Points, in no order, along strands that fork, close into loops and pass close to each other.
In the rows, zero is written as 100.
Points whose rows are less than 119 apart are linked; no others are. Some points are linked to none.
Duk: 88  130  98  107  114  86  110  106  94  85  106  83  66  126  80  89  92  74  102  104  102  94  95  107  121  93  106  80  109  130  110  87  70  107  115  144  113  62  97  67  104  132
Dun: 93  101  135  96  101  110  99  113  124  101  103  89  123  44  71  115  127  80  107  107  115  64  86  83  138  127  104  99  70  161  127  99  108  107  94  117  98  104  110  103  132  86
mesom: 56  89  132  62  104  113  94  122  104  118  119  131  93  66  94  103  104  99  141  123  109  78  86  91  127  82  100  84  74  137  98  103  92  75  86  115  119  114  127  100  120  65
Pupi: 62  94  59  94  85  88  117  104  96  78  68  128  88  93  100  84  117  80  80  92  106  119  106  96  63  114  115  133  112  90  113  99  83  111  144  80  70  106  79  102  124  74
soru: 103  72  121  102  96  86  88  72  94  85  79  97  103  89  121  99  98  65  141  79  75  124  63  70  121  101  113  81  90  93  94  84  84  99  116  96  109  95  83  106  130  100
zom: 65  97  108  73  86  94  110  123  102  117  106  136  106  78  102  88  121  107  95  131  93  101  109  98  101  72  98  90  95  109  113  100  94  96  103  97  86  89  124  95  126  71
puga: 134  74  113  96  121  103  90  109  117  102  83  70  137  103  97  138  138  99  86  87  89  88  76  117  93  82  129  116  82  90  116  100  105  110  82  101  116  99  109  124  73  71
bodef: 100  105  89  121  104  107  96  100  101  109  141  94  113  135  95  111  116  142  131  107  104  97  93  108  104  86  93  66  112  84  73  116  134  83  90  74  105  119  88  118  97  108
rul: 118  143  101  117  101  109  128  135  114  129  111  95  116  108  87  114  132  132  55  113  96  83  104  132  121  101  92  120  107  125  116  132  118  103  105  115  101  94  92  84  94  105
menim: 71  77  101  103  91  112  59  131  87  73  83  100  71  97  123  103  104  91  123  138  90  100  115  111  87  89  108  100  74  120  100  97  78  102  65  127  82  99  110  96  105  92
Fove: 123  123  118  88  124  95  87  100  71  103  91  67  58  112  134  64  72  101  99  145  76  96  107  112  83  94  77  95  96  90  82  75  99  92  95  122  114  104  79  97  111  118
daki: 108  95  89  97  72  114  75  139  119  95  102  68  75  132  126  116  91  131  109  114  101  85  134  126  81  110  115  97  105  111  71  109  128  60  72  102  119  130  116  109  91  112
Dus: 104  83  103  83  68  81  122  99  137  87  132  102  86  74  84  101  97  66  118  92  86  130  97  107  107  118  126  74  87  156  132  89  110  145  90  84  72  118  91  86  76  98
nis: 103  97  85  79  74  86  97  111  120  50  96  74  57  119  114  93  82  95  114  111  129  118  114  116  64  92  87  99  90  88  92  76  113  112  65  111  86  125  97  112  87  102
riku: 100  97  89  102  81  101  101  109  98  81  118  112  113  165  87  107  84  85  136  74  121  105  99  123  104  103  115  110  105  103  73  137  95  60  121  108  114  87  103  92  85  130
Tuda: 82  82  91  73  81  101  124  124  106  132  134  106  129  92  100  114  100  99  150  99  93  110  96  115  100  100  120  62  102  143  114  117  133  88  94  57  106  117  119  126  81  69
rif: 84  121  124  124  95  108  74  107  102  93  110  96  102  98  103  101  93  84  158  107  91  115  114  99  131  111  109  86  88  153  94  121  80  102  76  117  89  89  93  85  123  140
sos: 84  102  72  117  94  120  126  80  108  141  108  111  111  64  105  108  112  123  95  82  99  90  109  73  110  120  64  92  119  78  101  109  147  111  114  54  69  115  101  105  110  75
pogug: 100  116  85  114  107  107  117  103  109  74  109  142  76  126  89  114  110  93  75  80  86  115  105  114  75  117  107  113  95  80  113  100  86  146  100  113  48  127  57  97  79  84
molop: 95  101  139  112  128  119  58  91  68  93  125  100  61  88  102  104  97  109  98  125  87  106  79  98  111  83  94  114  115  82  125  97  63  98  104  145  108  67  93  81  93  124
los: 121  76  130  70  96  91  116  71  82  93  123  99  99  87  67  124  93  110  102  104  87  125  67  82  80  130  126  99  111  91  112  84  127  113  120  77  103  99  116  106  105  119
Kel: 76  105  141  76  119  83  98  103  98  117  115  135  134  128  85  110  122  77  103  95  119  113  100  98  109  88  125  84  100  103  134  117  60  103  125  116  96  74  102  118  130  112
dasuk: 77  94  97  115  116  92  73  71  101  87  83  69  65  72  88  70  107  100  113  102  117  64  79  69  119  85  91  98  85  113  77  72  102  91  95  132  138  94  90  92  111  104
Vizan: 110  124  93  107  111  120  117  89  90  87  113  116  76  132  115  88  79  80  119  96  93  118  73  118  78  78  63  75  93  70  98  113  115  98  90  87  88  105  85  112  102  76
Nudut: 92  124  75  113  72  108  123  115  125  98  123  95  94  132  81  86  97  135  105  91  142  87  137  124  103  86  79  97  114  95  64  110  129  110  69  115  89  94  113  96  67  118
foze: 103  96  140  84  116  98  81  82  87  74  102  116  74  84  96  89  91  113  84  126  68  106  102  49  92  117  116  113  127  75  109  66  88  102  108  115  85  98  88  95  143  110
Bib: 106  126  81  115  100  132  111  124  95  99  104  90  86  85  80  93  83  120  127  94  105  85  106  99  103  117  114  104  104  131  52  106  124  95  88  104  105  90  133  97  111  100
Gavur: 95  113  67  124  79  101  102  89  97  66  100  115  115  119  92  85  86  121  114  75  129  105  139  111  108  97  88  106  104  92  69  121  91  126  81  111  66  73  109  82  76  120
Koli: 117  101  90  101  116  108  107  64  109  117  71  73  128  75  118  84  75  84  104  72  93  89  103  73  92  115  65  83  99  90  82  98  121  96  94  56  120  109  124  139  115  93
sivi: 113  108  80  102  81  117  125  113  98  82  135  97  57  104  72  101  84  103  129  98  82  113  75  100  98  121  118  92  118  123  63  92  132  103  119  99  95  91  108  71  98  107
Bodeg: 94  108  100  127  108  107  83  117  98  107  65  75  87  90  121  98  87  79  128  107  89  83  111  105  100  103  81  87  67  140  95  96  97  102  41  123  89  102  89  85  110  118
gef: 75  70  111  65  110  119  108  130  100  108  116  121  118  103  98  124  105  94  154  101  118  96  81  108  102  82  120  64  88  121  110  106  121  77  74  106  117  107  133  132  97  54
bofo: 98  118  151  107  136  98  92  96  110  139  116  107  102  70  99  96  129  91  114  133  68  87  100  96  129  85  116  80  102  128  149  75  68  124  106  134  110  83  95  87  124  94
zop: 114  107  84  87  105  109  129  68  90  101  82  99  102  94  112  65  63  84  118  95  92  115  72  98  86  93  55  83  106  56  76  92  111  84  116  62  115  99  101  129  121  84
nef: 82  75  78  75  87  88  109  125  105  95  83  104  128  111  97  103  98  103  121  95  112  104  129  108  74  100  116  101  121  97  67  108  93  88  99  79  118  104  135  127  100  92
suzir: 114  101  107  119  123  84  112  85  81  103  98  89  111  147  104  92  79  106  135  93  102  91  97  108  133  92  136  93  98  95  47  90  63  96  113  126  163  85  111  90  91  122
pur: 109  103  72  115  96  89  103  106  131  81  98  100  79  135  145  79  87  90  131  90  86  146  127  138  94  70  93  72  81  112  100  110  98  120  43  98  94  124  57  112  74  80
fil: 102  105  125  60  96  75  117  100  82  96  93  98  120  90  87  86  76  98  87  118  108  109  121  115  93  107  117  124  104  125  97  90  74  112  104  119  111  66  141  67  76  132
zopi: 90  107  79  124  130  134  87  81  57  91  115  75  69  111  99  99  75  138  102  117  118  86  78  92  86  109  93  77  94  78  115  97  123  81  93  91  82  102  100  123  104  107
Dakek: 107  106  76  127  88  117  79  130  76  82  143  73  106  139  91  116  94  146  85  103  122  96  81  117  91  79  91  78  136  67  68  120  125  71  119  70  111  131  94  129  59  101
Gik: 93  85  77  75  90  93  123  128  95  101  95  114  54  113  109  102  98  93  75  118  76  106  96  126  58  113  101  115  98  103  96  92  115  98  115  84  93  116  113  82  86  92
Lat: 101  120  92  89  101  123  127  137  94  108  101  123  118  96  80  119  75  104  110  87  93  88  120  111  73  129  117  118  137  114  43  110  118  95  113  85  90  98  139  119  99  95
Nif: 110  121  95  125  135  102  104  89  89  94  97  131  70  116  126  108  109  84  82  100  59  114  94  103  88  90  123  89  89  79  130  76  64  132  96  125  66  95  61  88  109  78
Mumoz: 77  97  98  114  106  102  85  137  98  103  112  122  158  78  71  136  127  142  109  133  102  107  110  107  112  96  131  105  119  118  87  128  110  82  101  67  98  111  128  121  93  103
nole: 104  101  105  117  128  104  96  58  77  131  78  107  123  110  123  86  72  119  74  100  114  96  102  90  122  93  65  116  99  56  84  114  86  57  107  94  135  85  104  93  99  119
mutu: 132  116  100  125  127  116  96  58  91  79  79  79  84  105  105  84  66  97  73  88  115  76  109  78  96  107  78  104  88  46  106  69  78  117  76  131  86  98  82  91  112  104
bom: 96  122  103  95  89  111  59  148  85  64  87  85  73  101  116  93  109  110  78  124  98  92  118  117  79  97  102  117  90  107  92  102  74  115  90  131  81  116  82  100  97  75
dufi: 100  91  108  108  54  105  85  115  122  82  109  128  110  103  101  107  93  75  150  85  91  122  125  96  122  131  126  90  94  139  61  118  100  101  94  86  90  110  107  80  120  114
non: 97  83  59  115  95  99  130  115  136  109  96  93  113  113  93  134  136  107  84  75  86  73  132  106  93  123  107  116  124  114  81  118  120  133  91  78  88  116  123  108  56  89
Nitez: 123  75  91  96  87  101  130  96  95  113  136  97  98  109  86  131  91  124  115  112  66  110  83  107  81  131  120  90  121  108  77  95  142  104  122  62  105  115  135  100  76  114
fusap: 123  87  78  116  91  83  106  80  88  91  67  94  102  119  130  98  99  99  72  88  84  107  99  122  113  76  76  123  84  63  114  111  78  96  124  105  106  81  93  55  66  100
gugem: 142  73  125  93  101  95  76  98  83  78  111  85  91  88  118  114  111  115  86  116  55  131  59  120  89  75  106  129  106  75  121  87  87  116  105  84  108  98  98  90  69  76
dizu: 100  112  126  118  125  119  74  77  103  125  117  98  87  105  112  99  136  133  102  122  94  73  87  87  126  56  86  86  86  70  95  94  102  86  89  115  112  120  77  101  130  66
sel: 87  103  137  90  99  75  73  92  106  89  105  95  100  82  131  60  110  108  117  135  79  125  111  117  100  43  93  108  106  87  125  79  67  104  90  124  115  80  94  105  108  98
nenok: 94  85  136  79  103  51  89  94  107  101  73  75  119  102  118  76  76  68  107  101  106  113  117  113  111  90  97  93  83  125  108  75  55  105  98  139  121  79  119  71  85  151
goz: 78  84  84  110  70  97  101  111  132  100  121  102  84  128  72  105  124  141  84  99  132  83  109  124  117  76  96  110  116  101  60  115  114  93  100  121  130  98  116  79  71  109
mezoz: 80  83  106  101  123  96  83  70  99  118  86  92  146  91  84  116  110  96  103  62  132  79  89  66  111  105  113  89  72  95  101  102  87  94  103  100  126  91  114  119  113  115
Piro: 96  57  108  87  91  84  107  106  127  119  95  105  124  103  119  91  72  77  136  54  104  134  121  111  86  103  132  63  76  124  110  104  101  134  60  78  94  111  121  136  67  101
tes: 98  123  116  132  131  89  80  85  81  112  102  79  74  132  113  84  70  94  135  117  106  90  109  113  127  97  104  87  99  121  80  88  60  93  101  147  139  85  88  87  92  157
Suf: 90  105  81  75  74  72  120  119  134  88  90  101  60  109  119  82  81  74  117  115  96  125  120  107  67  113  96  71  88  127  83  63  115  116  60  102  93  131  92  101  112  103
Vilis: 79  85  102  90  65  66  104  85  119  119  100  98  106  97  110  77  94  73  106  93  107  107  121  101  120  85  96  56  73  125  114  84  77  111  89  111  106  87  106  97  102  122
Saz: 62  83  100  88  106  100  82  103  104  120  108  122  142  58  71  113  116  134  92  110  120  83  118  66  112  131  118  104  115  129  77  119  114  79  118  58  108  117  129  113  113  106
tobe: 101  115  96  87  105  115  122  105  103  99  77  110  101  37  72  89  108  102  70  96  114  71  94  58  91  132  88  129  124  104  111  77  130  111  108  106  67  97  93  110  130  70
Babok: 133  89  136  98  106  112  73  94  93  75  110  87  64  57  111  97  103  111  95  128  52  112  66  80  96  93  96  120  104  88  109  73  119  103  102  98  92  116  81  84  116  74
puf: 109  125  105  98  136  120  88  105  79  131  115  109  91  82  95  100  98  121  51  117  116  96  69  59  139  103  119  143  131  71  137  96  101  50  115  122  122  83  78  95  113  106
numu: 135  88  121  89  119  114  74  115  103  103  98  63  120  99  101  132  105  113  85  106  86  90  79  111  77  110  100  116  100  79  95  112  131  74  92  71  126  129  114  124  90  112
Rodol: 95  104  100  73  105  106  112  122  110  98  89  84  89  87  76  99  77  93  105  98  123  62  112  89  86  107  108  98  84  128  65  79  116  88  74  129  125  91  144  98  103  108
Gedul: 109  109  141  85  111  111  103  117  100  107  89  95  102  73  74  114  102  55  70  123  94  86  94  73  123  147  127  105  93  152  133  93  86  101  127  106  98  88  95  99  143  119
riv: 127  121  103  81  95  84  134  64  117  115  105  115  97  56  94  90  88  75  73  84  79  125  98  73  91  129  98  106  120  90  109  63  116  128  129  85  77  118  67  84  119  98
Kes: 106  116  77  120  102  110  97  85  114  45  73  112  103  89  101  95  98  83  98  65  91  121  94  109  75  98  82  116  87  74  84  99  82  130  89  93  62  121  56  104  92  70
Kom: 71  104  101  112  135  106  81  88  78  145  79  113  118  72  96  95  95  116  89  99  107  78  113  61  121  124  117  98  88  124  87  111  87  78  96  92  122  100  112  116  125  111
vemud: 84  80  70  82  72  97  126  126  114  145  108  113  107  83  94  88  87  75  114  85  100  93  136  104  116  100  117  42  74  154  101  95  77  103  87  94  94  97  134  97  84  98
Pila: 113  102  99  97  104  115  101  86  79  86  103  107  114  92  71  108  120  100  90  76  133  101  51  74  95  83  110  124  132  52  120  105  99  67  132  97  101  88  78  121  119  78
Zosol: 83  74  95  60  85  105  117  121  95  147  107  140  96  74  89  103  94  67  87  99  86  91  108  91  100  111  99  61  81  127  119  98  94  100  118  93  74  105  125  98  111  87
sim: 86  81  121  72  98  83  89  62  83  94  113  104  83  59  89  83  89  96  110  117  93  96  92  52  85  120  106  76  98  99  123  56  112  109  118  97  84  101  107  103  126  111
nuguk: 111  93  91  96  67  85  137  111  123  92  97  103  101  108  68  95  117  114  89  86  110  87  123  97  119  109  91  124  137  88  34  97  104  124  120  109  114  105  113  62  85  106
til: 69  97  90  72  116  93  91  129  79  83  71  108  115  140  92  96  108  94  100  108  131  87  116  113  96  80  122  98  93  102  85  106  61  79  112  120  120  78  123  105  102  92
tifev: 116  131  125  103  128  88  101  98  93  108  95  73  94  68  97  86  108  99  99  136  76  102  112  92  100  102  134  101  95  134  111  61  83  141  88  116  111  87  94  96  120  100
kifim: 124  131  97  97  103  98  146  114  118  150  103  112  107  95  88  114  106  84  69  83  96  90  113  120  90  132  91  103  98  123  128  107  128  131  103  99  74  101  93  97  104  109
Kuniv: 114  136  119  82  91  76  87  112  112  109  83  62  114  96  106  78  122  116  64  128  111  99  115  114  108  95  83  139  111  98  101  109  112  73  122  93  123  110  70  105  124  114
tana: 79  107  79  117  104  107  101  113  93  89  96  78  103  61  84  101  132  90  130  104  105  83  81  94  126  95  123  92  76  141  129  100  87  110  106  106  95  83  103  106  113  63
likug: 79  112  69  131  128  116  104  96  88  112  79  117  99  71  120  104  110  76  109  88  70  105  87  87  109  90  122  92  73  113  144  95  80  121  100  106  67  89  79  91  119  58
poti: 130  94  85  101  82  80  104  89  105  103  100  72  113  135  117  113  104  109  61  90  100  99  110  134  93  97  76  117  94  72  117  123  120  97  102  87  112  95  98  83  55  123
vomeb: 69  62  85  126  106  115  80  88  92  115  108  106  72  101  112  99  84  110  119  112  107  85  80  106  133  67  74  109  78  103  59  121  101  69  84  106  154  87  129  76  80  94
sig: 73  104  143  98  110  80  81  57  122  134  134  124  83  84  98  99  115  132  108  131  95  99  73  77  143  77  89  99  107  93  83  94  119  80  106  102  143  117  94  86  121  85
mato: 110  120  105  67  94  89  113  124  108  74  82  87  66  134  91  97  76  71  79  103  97  97  104  130  85  109  88  108  91  127  112  86  91  109  101  143  81  90  91  47  79  130
meb: 93  70  97  112  123  123  100  64  85  93  95  117  126  104  80  111  99  97  120  72  121  92  83  79  87  96  101  72  86  69  109  107  101  118  88  92  86  88  125  129  94  86
kemuv: 98  98  87  87  111  102  103  89  105  76  62  75  95  64  84  69  82  102  92  86  132  65  103  78  98  91  71  108  88  90  72  89  113  99  83  116  134  78  130  95  91  100
vad: 127  131  90  110  128  125  111  103  81  104  63  82  80  99  98  87  83  115  56  91  104  73  113  72  110  129  75  120  100  89  89  94  117  100  88  132  90  89  85  78  113  126
kiro: 110  114  85  115  68  92  107  88  103  110  94  109  112  86  114  92  124  94  80  87  93  121  95  112  124  83  77  134  112  94  133  115  93  91  133  86  98  72  82  65  111  105
Futus: 93  78  94  94  100  102  85  90  71  81  100  112  111  117  99  117  122  72  125  78  99  125  52  84  105  109  129  97  101  83  123  119  87  75  142  83  98  89  82  112  118  84
roba: 116  106  105  108  105  117  85  112  57  72  110  110  93  143  101  111  71  120  72  103  122  104  104  112  92  113  85  120  107  60  88  126  86  82  113  114  77  102  93  81  78  139
Vok: 89  104  109  82  99  94  94  115  68  87  114  106  101  110  76  105  81  134  74  124  119  106  109  114  82  112  104  130  112  102  102  108  103  83  106  107  85  82  127  92  87  138
kipim: 115  130  116  98  91  102  100  138  115  93  99  71  95  107  88  101  135  91  86  121  102  82  80  121  129  84  103  120  99  128  97  109  103  84  107  124  128  99  82  94  117  95
Duz: 92  109  90  92  58  75  133  111  123  103  109  109  124  62  77  82  111  90  109  84  113  112  123  103  93  97  77  111  119  102  99  106  106  143  90  69  77  99  106  116  82  81
puv: 113  88  116  99  116  119  96  87  83  130  93  122  90  69  112  105  105  77  72  108  91  90  75  52  123  108  108  122  104  94  148  83  99  58  118  115  110  72  77  83  127  100
per: 71  105  63  104  101  101  105  110  103  103  126  80  115  113  77  108  117  121  127  98  147  82  94  107  95  82  100  74  95  103  123  117  143  81  82  91  98  98  105  138  76  94
vipo: 77  88  91  71  88  100  130  136  106  130  115  133  121  81  106  125  109  91  111  113  82  108  101  124  71  108  81  105  117  114  109  123  137  81  100  46  79  118  125  130  83  69
zit: 127  79  101  89  122  110  102  89  112  115  83  54  122  96  114  121  72  96  111  79  80  89  99  89  81  128  105  92  99  107  77  101  126  82  86  65  138  112  143  131  87  120
Zik: 95  66  82  92  102  105  93  120  115  97  88  73  100  82  104  129  141  87  113  103  78  77  74  102  106  108  127  98  73  127  132  105  121  98  91  83  110  116  119  113  100  60
sosil: 82  65  72  101  78  87  112  93  110  113  82  96  100  117  108  100  113  117  45  99  113  79  131  115  75  102  60  119  108  61  107  111  122  95  116  87  89  102  109  89  74  125
feb: 103  96  85  121  126  114  99  74  81  118  93  121  137  65  100  113  104  142  73  105  103  108  107  62  98  104  96  112  135  50  90  108  117  92  109  54  87  112  104  118  114  92
mapa: 114  106  119  119  86  103  52  113  92  99  101  89  92  111  139  90  114  136  63  124  96  88  124  118  109  65  66  118  85  88  95  117  75  103  80  126  98  105  86  83  92  101
vil: 114  92  98  113  127  113  93  67  96  70  63  110  104  111  107  99  77  79  107  75  102  104  104  93  66  113  91  103  76  49  86  87  81  123  78  108  80  110  105  123  110  90
Bana: 91  114  83  98  103  107  90  108  100  87  98  80  135  81  80  116  121  106  107  82  140  78  80  96  80  86  85  125  116  72  119  121  127  76  107  80  88  104  89  146  99  82
fepur: 100  58  105  96  109  99  104  87  110  88  119  108  117  141  90  113  85  96  136  81  100  116  96  105  71  104  137  66  89  107  117  102  116  129  73  88  81  113  112  138  73  97
sor: 100  66  76  94  51  102  78  110  113  46  102  82  73  136  112  114  91  107  133  88  126  117  117  119  80  111  93  97  107  85  82  120  113  78  72  95  105  122  100  116  71  107
bilap: 94  69  110  111  96  111  65  117  73  84  123  86  48  115  107  115  104  98  106  124  95  94  74  109  104  96  95  98  82  106  128  109  102  83  91  125  100  93  96  81  89  115
duf: 94  85  46  121  76  80  131  87  113  84  96  114  84  143  109  97  81  97  102  66  101  109  124  126  91  114  83  96  103  80  81  106  106  133  100  97  73  106  88  78  58  123
tiz: 126  118  129  104  125  134  84  98  56  104  111  123  81  113  122  102  70  107  67  128  95  113  89  85  102  107  71  118  109  52  129  111  81  86  99  123  83  82  82  86  113  117
Fevas: 116  121  65  107  101  88  117  107  87  104  82  89  114  136  109  98  110  86  117  77  91  119  98  120  111  90  120  93  97  114  101  108  94  114  107  92  112  90  84  110  97  81
tibar: 138  105  96  139  126  109  81  81  70  100  93  104  99  143  145  100  92  111  73  99  73  120  99  125  85  90  107  96  84  58  117  109  66  132  88  98  80  117  77  100  72  78
zok: 128  112  103  93  114  122  111  74  81  115  114  118  104  68  96  103  89  82  97  85  104  120  50  74  92  84  106  130  109  71  161  87  101  67  116  101  87  72  91  111  122  72
gamu: 102  122  73  123  110  128  98  92  61  82  109  95  67  126  112  83  83  125  86  99  117  96  73  94  78  78  84  70  110  52  89  95  97  98  115  89  85  109  83  131  102  66
mezib: 110  76  120  127  127  103  114  74  87  135  111  107  106  123  122  89  81  84  126  92  70  118  81  120  105  66  112  51  78  101  117  86  79  130  77  119  106  68  112  98  76  102
fup: 83  75  70  105  74  100  120  112  132  138  104  106  116  120  80  130  117  77  93  71  100  69  139  92  91  146  119  80  119  136  88  112  109  103  118  67  80  118  118  106  94  121
bava: 115  104  111  82  105  79  89  112  102  120  77  90  131  111  117  124  126  111  74  107  90  105  104  116  80  105  94  127  110  75  100  108  107  72  121  66  114  127  80  124  117  98
degul: 107  110  101  106  75  131  63  163  88  83  129  83  92  125  104  127  97  136  84  113  110  81  103  123  72  102  100  102  126  98  66  124  123  67  97  93  93  138  98  119  78  101
gura: 127  108  89  97  121  104  120  88  72  128  90  125  147  92  104  103  84  118  62  101  114  115  106  85  111  109  99  136  130  52  101  112  90  84  115  73  117  76  103  92  100  103
Vizu: 95  128  71  104  60  71  125  72  114  83  106  92  110  68  85  66  113  93  102  71  116  132  93  107  108  72  85  116  119  101  128  85  95  116  121  84  92  69  92  91  93  86
sedi: 77  123  112  96  96  90  110  106  104  111  113  147  132  127  94  110  121  79  96  107  110  116  116  114  94  101  112  97  107  116  152  125  76  111  116  87  53  89  72  129  127  89
dini: 72  76  83  105  74  102  98  109  121  92  121  109  76  109  95  105  102  115  136  92  127  98  108  109  121  71  110  84  101  116  70  114  113  77  68  113  150  89  133  87  80  90
fevef: 117  87  108  110  85  97  98  103  118  115  84  107  134  92  82  119  101  75  102  67  84  91  127  94  117  141  119  86  84  138  85  108  94  123  98  95  95  113  116  86  111  131
Didal: 88  61  107  115  88  93  94  82  95  103  97  76  78  92  99  96  102  80  134  101  86  98  74  74  139  105  117  86  92  130  87  84  98  90  120  97  142  100  102  75  116  112
Bug: 77  107  147  95  112  70  72  49  120  125  134  99  102  59  105  70  112  137  110  128  103  106  94  76  117  48  100  104  111  95  122  69  89  91  108  112  133  91  108  107  112  88
Mez: 151  136  100  97  105  101  102  96  102  43  91  82  93  103  109  95  70  86  99  79  87  134  77  126  88  107  88  118  95  69  72  96  76  128  103  102  89  121  59  77  77  85
pesav: 129  149  97  106  118  87  127  107  126  114  83  84  100  78  103  106  115  91  74  103  70  98  107  111  90  115  111  98  79  132  119  71  116  137  87  102  88  121  74  108  116  81
Vof: 93  105  103  99  102  111  76  135  83  112  97  80  63  119  134  85  94  117  111  137  93  85  108  108  103  90  80  100  98  107  60  105  112  59  87  107  130  120  99  96  121  110
Nuba: 120  86  89  138  115  97  77  90  107  95  92  83  106  123  130  93  95  99  102  90  86  121  115  133  87  75  95  93  61  99  134  115  94  134  57  99  80  98  80  115  58  90
von: 110  114  147  99  119  94  108  80  106  132  130  137  108  111  94  116  119  103  88  108  78  110  105  83  125  101  120  72  112  92  119  94  85  117  120  118  100  94  91  87  127  116
Fegov: 69  76  78  83  50  66  106  83  115  99  80  105  104  75  105  64  98  69  93  79  109  98  121  70  105  112  71  70  96  108  89  87  96  99  119  81  87  102  96  102  126  115
Bonuf: 111  111  135  124  112  119  46  108  81  110  125  101  101  92  127  110  128  141  65  125  92  83  85  109  100  59  80  114  96  67  127  112  90  67  92  116  95  118  77  107  104  75
Fozas: 101  102  114  85  89  78  102  85  108  54  75  98  102  119  76  86  100  109  82  89  127  91  114  81  114  119  92  135  116  88  58  96  84  105  130  125  117  93  92  68  112  135
muni: 99  118  97  80  108  98  120  95  96  100  75  142  87  65  127  77  89  90  69  106  71  125  95  89  62  116  87  122  105  85  107  78  100  99  122  81  75  114  70  103  127  69
Kezig: 107  112  103  113  89  104  81  75  107  74  136  93  95  104  84  122  127  105  100  91  115  101  79  94  98  96  106  106  100  85  158  104  110  115  103  112  58  104  76  103  96  107
kese: 107  111  72  110  96  101  135  92  136  112  86  96  132  76  97  108  114  99  94  66  90  93  124  112  87  94  69  116  123  84  83  118  111  140  79  61  91  105  118  126  54  66
veve: 110  134  121  92  95  96  118  99  120  103  81  99  98  100  77  87  100  101  48  93  137  88  119  82  126  130  84  131  112  101  95  102  104  104  117  124  90  87  81  64  112  149
felan: 91  55  108  121  121  100  71  74  86  105  66  93  105  110  129  85  83  112  98  115  94  78  101  97  119  84  83  106  81  80  70  100  73  75  89  107  148  92  119  90  94  107
Tisan: 92  85  127  104  68  94  97  98  119  89  126  148  123  145  75  111  114  91  142  86  103  123  113  108  113  110  105  93  114  111  81  134  90  106  107  93  90  103  93  93  102  128
Piz: 66  96  76  85  66  90  130  99  106  90  98  106  104  92  61  86  115  61  106  85  124  104  98  78  95  132  112  87  115  118  101  90  92  106  155  66  81  109  87  116  129  92
Ber: 104  108  118  68  90  58  105  98  135  75  75  74  90  105  117  79  82  46  93  105  85  124  90  128  87  79  95  111  89  123  123  66  76  120  93  118  101  89  83  72  90  110

A fork is a point with three links, a tip a point with one. Leave the first point through the second and follow the links. Name the first fork or tip that comes.
sedi, Kel: numu
Kuniv, kipim: sedi
fevef, fup: sosil
sosil, poti: dufi

A piece is all that can be reached along the links. How many separate loops has the piece of each point below (a circle has one, a figure eight two, a Y none), and how many tips (points with one link)?
Duz: loops 0, tips 6
duf: loops 0, tips 9
daki: loops 0, tips 5
